Each row is a point on a landscape with many peaks, with its height.
A climber steps from a point to whichever of its 2 nearest points has the largest rise for the distance, and stops where none of them is higher. Distance is the straight distance between rows; heights are no part of it.
fumo: [ -7 -12 -19   4  -1 -13 -12  -4   1 -40   8  36  35  19 -12   1  -7 -31
 -25   6  10]  h=472
Nunit: [ 13 -35  -1  19 -15   3  27  31  15   4  29  12   4  18  14  -3  38 -38
  11 -10  16]  h=394
kuvu: [ 32  27  -3   1 -14  10 -10 -10  28  18  28  -3  10  -6  16   4  -3 -12
  15   3   0]  h=573
nasi: [-30  -9  35  17   1  10  22 -38 -10 -57  13   2 -27 -17  47 -12  29  24
  11 -24 -22]  h=751
Lalig: [ 18   7 -12   9  -6 -10  23  26   1  57  14 -39  -2  -6  -9  22   5  -6
  17  14 -24]  h=483
lere: [ 13  45 -32 -11 -19 -18   8   6 -12  40   7   4  -9  14  17  10 -28  -1
   2  16  16]  h=585
pevok: [-19  26  15   3 -22 -19  -7 -34 -17 -35 -12  30 -19   5  33  -6 -19  29
 -19  -5  -9]  h=366
gonol: [  4  -8 -27 -31  25 -21  -7   1 -18  -8  -7  -3  35  -6 -20   2 -22  33
 -28  22   0]  h=292
fitu: [ 32  36 -34   7 -19 -11  18   9 -24  53  25 -24 -21  -7  31   8  -3 -23
   7   5  15]  h=511
gab: [ 17  21 -12 -10 -15  -6  20  23  -9  14  54  33  -9  14  39  -7   1 -28
  12  -7  53]  h=55
ranap: [ 26  32 -26  -7   7   9 -30   0  23  19  12   7  25  22  -7 -10 -30 -26
  10   6  36]  h=120
vel: [-17 -23   2  -9   6  -5   5  25  -5   8 -41  12 -14  13 -38   9 -24  30
 -14   6  -6]  h=699
Poril: [-12 -50  24   2  -4   6  -4  31  25   9 -18  -8  -3  15 -54   7   0  -3
   4 -14  -3]  h=635
Desu: [-14  15   8  16 -41 -17 -17 -20 -19 -29 -28  44 -14   6  29   0 -27  39
 -19  16 -40]  h=409
puzi: [-19  -6   9  20 -17  -9  52   7 -25   8  14 -12 -30  -7  33  10  26   8
  22  -2  -9]  h=735
buz: [ -5  20 -11 -21  28  -6 -47 -48 -12 -45 -27   1  33 -21  -4 -22 -28  23
 -13   3   3]  h=422
midig: [-17 -29  32  -6  10   5  23  18  14  18   1 -49 -29 -11 -30   5  17  14
  11 -15  -6]  h=603
mun: [-22  18 -13 -34  31 -17 -21 -11 -20  -9 -38   8   6  -3  -6 -18 -26  22
 -11   6  26]  h=227
Nuvu: [-23 -33   6 -46  37  -5   8  19  -4  -9 -17 -11   3  -1 -52   2   2  18
 -37  -6  14]  h=183
viba: [ 25  24 -17  -5   5   4 -47 -14  16  -3  -4  -6  52  14 -14 -17 -48  -9
   0  14  14]  h=110
dafu: [  5   0   8  17   2   9 -30 -18  27 -18  -7  -7  26  -1 -13  12  -6  12
 -13  12 -39]  h=170
sud: [  6  13  -1   8   0  -8 -21 -33  -1 -25  -2  -1  30 -22   7  12  -3  33
  -9  18 -53]  h=185
kolan: [-27 -11  31  -1  16  11 -13 -15  12 -42 -26   4 -12  -8  -6  -2 -10  23
 -15 -11 -13]  h=624
mov: [ -4 -17 -10   3 -23   0  26  32  11  40  -6   2 -15  16 -11  14   1  -6
  11  -2  11]  h=739
Kizer: [  5   1 -23 -16  29 -21   4  -2 -29  -8  13   1  32 -10 -17  20  -1  28
 -33  34 -40]  h=319
dagit: [-19  -6 -19  -5 -10 -25  19   7 -39  -6 -12  31  -5  12   1  17 -28  28
 -21  13 -23]  h=414
sep: [-18 -11  21   1 -14 -10  12  -3 -36 -25 -16  33 -22   1  10  15 -19  44
 -24  14 -44]  h=465
tinu: [ 16  15  -7  -7 -35  -8  30  28 -28  21  38  47 -18  29  51  -4   4  -8
   3   8  22]  h=45
sube: [-10  -2  13  17   3  17 -38   8  16 -14 -51  25 -21   9 -16 -12 -29  -6
   4 -17  16]  h=695
kidiz: [  9   0  -1 -35  40   0 -28 -12 -21   3 -43  23  13 -20  -7   2 -24  62
 -28  19 -22]  h=242
seke: [ -9  -6  -8  -8  15  -7  -4   2  19   2   6 -25  17   4 -21   7   0 -14
  -4   8   2]  h=144
vefu: [ -9  14  15 -20  15   6 -30 -17  30   6 -35 -45   2 -10 -35 -16 -17  -6
  12 -12  12]  h=90
sira: [-28 -18  10   3  12  11 -18  13   9  -2 -68  15 -15   1 -36   4 -25  18
 -11 -10   7]  h=831
nuz: [-23 -20   4  -4 -13  -3  42  16  -5   9  -6  -5 -20  -2  -6  15   1  18
  14   1 -16]  h=913
gated: [ 24  27 -28   3 -12  -5  -2 -13  -7   3  34   4  25   1  21   6   0  -4
   3  22 -16]  h=521
pav: [-15  20 -15 -17  -5 -18  20  10  -9  18 -13  -3 -34  11  -2  20 -27   7
   1   3  20]  h=688
verok: [-20  13  32  17 -13  21   9 -14  10  -4 -11  -9 -38  10  25  -3   7  -9
  48 -34  33]  h=272
fatu: [  4  35 -10 -12  29   4 -40 -48  15 -31  -9 -27  28 -23  -1  -9 -13   3
  -3   6   5]  h=453
tid: [-27 -37  17 -32  44  -3  10   5 -23 -41 -30  15  -6   5 -28   5  12  16
 -32  -5  20]  h=171
ser: [ 28   9 -23  -6 -13  -6  12  -9 -14 -14  62  38  23   2  32   1  23 -20
  -9  13  -3]  h=478
zuv: [-11   1 -42 -33  10 -22 -18  -3 -28 -10 -19  16  37  10 -19  -7 -36   5
  -6  20  30]  h=258
Nani: [ 25  15   3  -2 -15  22  14  26  33  59  12  12 -24  12  -3   0  -3 -26
  39 -18  23]  h=578
Gor: [-24   0  14   1   1   8 -23  -2   6 -37 -36  22 -14  22  -8 -19 -14 -32
   1 -22  44]  h=609
zov: [  2  30  -3 -12  17   5 -24 -13  31  18  -1 -54  -2  -4 -16  -4  -7 -32
  14  -6  33]  h=83
soki: [ -2   8 -26 -16   5  -4  16  11  -2   5  41  12  -3  16  27  -5   8 -58
   3 -10  63]  h=63
Pup: [-10  13  11   6   7   7 -20 -46  22 -38   6 -16  14 -10  10  -7   8 -16
  10  -6   9]  h=487
bek: [-21 -56  11   3   2   1   3  25   7 -18 -11  14   5  20 -39  11   9  -1
 -16  -1 -14]  h=591
Lotu: [ -7   3 -10  -4  -3   1  14   0  -2 -10  23 -15 -13   6  11  -6  19 -44
  12 -16  37]  h=70
runok: [ 15  19  -4   1 -17  10  40  21   9  47  13 -21 -31   0   7  -5  17 -27
  35 -20  26]  h=598
fodek: [-24  -2  29  22  -4  14  35 -22 -15 -13   3 -10 -36 -15  33   2  37  24
  18 -10 -27]  h=671
Vozu: [ 15  17 -37  -8  13  -3 -11  -2  -1   1  21 -29  28  10 -17  -7 -11 -22
  -4  21  30]  h=132
dip: [-21 -16  39  -5   2  17  21   3 -24 -18 -28  21 -39  -1   9  10 -10  53
 -17 -13 -27]  h=509
Lodez: [ 35  -5   4  24  -7  -3   3   9  16  37  31 -59  -3 -32  28  -9  60 -27
  13  -5 -15]  h=629
lobi: [-16   8  33   8   4  12  -8 -12  -1 -21 -41   7 -28 -18   2   7 -21  45
   1  -1 -35]  h=563
fura: [  4 -41  29  15 -12  13  22  16  31  25  17 -32  -4   6 -20 -12  41 -27
  28 -11  10]  h=745
lapi: [  5 -35 -15  22 -11  -1  39  21 -22   9  43  19  -3   4  34  -3  43 -29
   1   3  12]  h=426
rut: [  4  10  -4 -13  16 -12  20  22 -13  49  -1 -50  -1 -24 -35  20   0  17
  -1   8 -19]  h=534
vata: [-11   2   8 -31  18  -7 -10 -26 -33 -26 -25  35   7 -20   5   1 -26  60
 -33  18 -24]  h=221
rin: [  7 -20  -6  33  -5  -6  50  33 -24  54  22 -26 -19  -5  31  -1  49 -20
  23  -2 -11]  h=543
Kubev: [ 21 -33   9   7  -8  17  -3  31  36  10  40  18  15  16 -18  -3  26 -28
  11  -7   5]  h=371
vopi: [ -5 -13 -24  -1   5 -19   2 -13 -33 -31  29  23  35  -6  -1  19   7  16
 -31  21 -39]  h=343
gaki: [ 11  19  -6  -7  11 -15 -24 -42 -29 -24  -4  21  29 -19   2   4 -23  51
 -23  20 -39]  h=202
por: [ 35 -24  12  22  -9   9  24  25  22  48  28 -47  -8 -20  -6 -19  53 -31
  19 -11  -4]  h=680
giz: [  8 -15  13   3  -5   1 -19  -2  26  13 -10 -25  25   2 -36   4  -7   9
 -14   8 -18]  h=156
pizu: [-12 -12 -10 -13   9 -14  18  24   3  40 -23 -18   2  -9 -47  15 -18  23
  -2  12 -15]  h=596
Nin: [ -4  24   5  -1   0   6  11 -16  11   5 -11 -40 -23 -13   4  10  -1   6
  21  -3   3]  h=697
mume: [ 13 -15  -6 -24  33  -1 -21  -5 -11   6 -27   1  39 -15 -35   8 -24  53
 -36  28 -25]  h=265
sol: [-30   4  42   7  21  13 -10 -42   4 -60 -16   5 -26 -15  23   1  17  20
  -5 -25  -9]  h=681
Bavud: [  9   0 -23  -6 -16 -12  -4 -19 -14 -32  40  56  22  19  21   7  -5 -24
 -16  12   3]  h=443
guvok: [ 16 -16 -20  35 -16 -19  47  29 -50  35  34   2  -1 -11  35  -2  45 -16
  -1   8 -19]  h=480
gebu: [ -9 -38  -5  18  -7   2 -13  16   3 -37  -2  45  21  26 -19  10 -10  -9
 -32  -2 -16]  h=525
noke: [  4  10  22  13  -8  22 -22 -13  36 -23  -4   8  -6  10   6  -1   5 -25
  12 -21  16]  h=526
nadil: [ -8 -55  39  13 -11  12  -6  18  39  -1   4 -23  -2   8 -32  -4  33 -12
   6 -15  -5]  h=691
Suri: [ 32 -25  -2  37   0   0  15   2   1   9  44 -42  14 -29  22  -5  66 -27
  -9   1 -29]  h=581
geso: [  5   9  -2 -11  15   6 -53 -11  30   8 -38 -20  36  -2 -38 -21 -35  -2
   0   3  10]  h=99
Zak: [-15 -20 -14   9  -8 -16  18   8 -26 -28  18  32   5  14   8  20   4  16
 -21  13 -21]  h=372
Suz: [ 31 -13   6  23  -9  15  32  29   5  67  20 -12  -4 -16  23 -12  43 -21
  27  -3 -11]  h=613
tate: [  5  39 -21  -5  11   6  -7 -14  20  -1  22 -30  -9   5   8  -1   4 -50
  25 -17  45]  h=77
Solu: [ 33  -3 -11 -10   2   6  -1  43  28  41  38  16  16  21 -13   3  10 -34
   9  -1  28]  h=350
Duf: [-24  -1  23  -3  13  19 -19   3  33 -24 -17  -7 -10  22 -10  -6   1 -42
  17 -33  49]  h=564
sig: [ 21  14  -8  15 -11   6 -48 -39   0 -45  -5  41  34   7  -1 -20 -19  -4
 -23  16 -29]  h=355
Bug: [  6  26  12   9 -13   1 -51 -48   9 -55  -9  40   6   3  26 -22 -16  -6
  -9  -6  -5]  h=327
tevel: [-13 -12  -7 -38  39  -7 -13  13  -1  11 -36  -8   9 -10 -41  -9 -20  20
  -8   1  29]  h=201
babav: [-15  35   7 -14   2 -13  18 -11  -4   1 -25  -7 -39  -3  14   6 -21  21
  23   1  12]  h=810
sis: [-35  10  22   2 -13   7  -5 -12 -18 -32 -38  34 -39   8  20 -20 -33  20
 -10 -12   7]  h=329
budes: [-12 -11  11  11  -4   6  37  13  -1  34   1 -45 -30 -11 -14   4  21  -8
  38 -23  14]  h=662
guf: [-20  12  25  15 -23  16  -3  -8   5 -22 -29  21 -41  14  33  -6 -16  11
  20 -23  13]  h=299
zevug: [ 13  36  -2  14  -3  17  -2 -20  23   8  18 -40   1 -13  23   2   9  -4
  25   1 -12]  h=627
remu: [ 38   9 -27  24  -3  -1   1   9 -17  26  56 -38  33 -23  22   1  41 -20
  -8  14 -36]  h=535
kap: [ 33  31 -10  12 -31   0  24  24 -26  57  30  -5 -11  -8  52  -8  19 -11
  19  12  -5]  h=460
fofub: [ 23 -10   6  14 -36  16  11  38  26  55   3  18 -16  12 -19   9   4 -16
  28 -10  -7]  h=639
Nop: [ -3   1 -17  -4  11   3 -60 -28  -9 -48 -31  30  34  -1  -9 -21 -24   2
 -22  -2  -1]  h=388

Where does a climber stop that starts at each point below?
vefu | nasi
Nop | sira
verok | sira
Kubev | por
Bavud | babav
giz | nasi
sis | nasi
tevel | nasi
fumo | fura

Call two points neighbours if one is among the 2 nearest of the other. Go from one point of each pair to the other, from neighbour to neighbour, staying as high as possible. Name the lowest point that can't be avoided.
budes, sira | Lalig
nasi, por | Solu
fura, babav | kap
nuz, budes | midig
nuz, nasi | fodek

For each start below, name every point that the climber comes to, in order.
Bug | Nop, buz, fatu, Pup, noke, Duf, Gor, sube, sira
sig | Nop, buz, fatu, Pup, noke, Duf, Gor, sube, sira
Lotu | tate, zov, vefu, geso, viba, ranap, Vozu, seke, giz, dafu, sud, gaki, vata, kidiz, mume, gonol, Kizer, vopi, Zak, dagit, sep, dip, lobi, kolan, sol, nasi
Nuvu | tevel, mun, zuv, gonol, Kizer, vopi, Zak, dagit, sep, dip, lobi, kolan, sol, nasi
